A landscape with many valleys, sampled at points; each row gives a point and its height.
From any point a ball takes the steepest step (drop divided by distance) to one of its 5 nearest points. It stops when none of these is lower. Distance is the straight distance between rows; heights are no part of it.
fimil height 661: [-9 -2 16 -9 11 25 -7 16]
dalum height 811: [27 -11 -11 1 -18 -11 38 -23]
gatal height 420: [0 -7 35 18 45 58 -5 28]
mam height 501: [-21 23 27 -17 4 47 -41 33]
Ger height 729: [36 -4 -9 -3 -51 23 38 -13]
kib height 255: [-34 17 37 -13 67 22 -59 38]
Fubup height 611: [-2 -4 -32 -44 -54 -38 16 -16]
domo height 200: [-14 -11 -35 -21 -22 -56 23 -19]
mubo height 145: [-28 -21 -15 34 53 -60 7 -22]
vif height 433: [-13 12 4 -38 -33 17 -19 17]
Zefo height 566: [-20 -12 -22 -30 -7 -43 4 -6]
tavo height 610: [-3 -12 -33 3 -2 -66 29 -31]
kiru height 502: [-4 36 6 -5 -86 83 -42 40]
Sevor height 340: [-20 -9 35 12 66 33 -18 28]
sen height 655: [30 -17 12 22 12 23 31 -8]
pul height 641: [34 -13 -13 44 27 -37 41 -35]
kanen height 380: [-30 -13 20 9 73 -3 -15 18]
visod height 573: [-9 10 29 -5 -2 62 -24 33]
zab height 780: [51 -9 -19 7 -29 -16 51 -34]
pori height 536: [-5 19 23 0 -35 81 -30 37]
boke height 760: [60 -4 -24 6 -51 -11 54 -33]
Dagal height 623: [8 -7 -13 -28 -41 3 16 -2]
Bel height 371: [-48 -8 14 -3 73 -23 -28 19]
rili height 381: [-30 27 23 -41 15 17 -66 32]
Fodu height 326: [-38 2 18 -14 49 -8 -40 25]
lis height 422: [2 17 -5 -29 -83 45 -11 14]
biz height 629: [13 -18 0 17 25 -14 24 -15]
mizu height 503: [-20 39 18 -41 -24 37 -69 37]
zokef height 446: [-5 6 -2 -28 -47 20 -6 9]
Vud height 556: [-15 -2 1 -24 -4 -4 -3 6]
gunob height 725: [20 -14 -29 13 -5 -55 37 -37]
soked height 339: [-23 -17 -23 14 31 -57 8 -22]
dor height 542: [8 0 23 7 -4 63 -4 21]
nobe height 521: [10 -19 -23 52 41 -66 30 -41]
vorag height 789: [39 -4 -33 1 -46 -30 49 -40]
Petem height 591: [17 1 14 8 -23 58 7 13]
Raku height 492: [-16 11 13 -33 -19 27 -32 23]
zem height 180: [-7 13 -11 -47 -66 11 -21 9]
Lup height 454: [-11 49 1 -42 -83 48 -69 34]
tusus height 453: [-4 28 5 -29 -70 57 -40 32]
Fon height 305: [-31 -21 -1 22 65 -32 -5 -1]
Sasu height 252: [-17 31 3 -54 -58 19 -46 26]
gavut height 783: [57 -9 -14 32 -10 -18 49 -34]
fezud height 744: [60 1 -12 46 13 -34 51 -41]
ruri height 436: [-15 -11 7 6 41 -4 4 1]
bul height 497: [4 -17 18 26 51 14 16 3]
Rusa height 576: [40 -12 1 69 60 -25 38 -35]
Feku height 112: [-22 10 -3 -48 -28 -5 -26 17]
giser height 417: [-34 -11 0 -9 36 -31 -6 4]
tona height 262: [34 -7 -12 75 46 -57 38 -46]
sobe height 555: [1 -1 0 -20 -31 30 3 12]
vut height 466: [16 -10 -10 83 71 -63 29 -46]
Tirik height 265: [-6 -19 -16 76 64 -79 25 -49]
Vun height 753: [8 -16 -7 1 4 -14 22 -10]
Mabe height 505: [-19 20 24 -27 -13 40 -48 33]

Where does a ball stop that starts at each point below?
zokef | Feku
zab | Feku
boke | Feku
Vun | mubo
gatal | kib
mizu | Feku
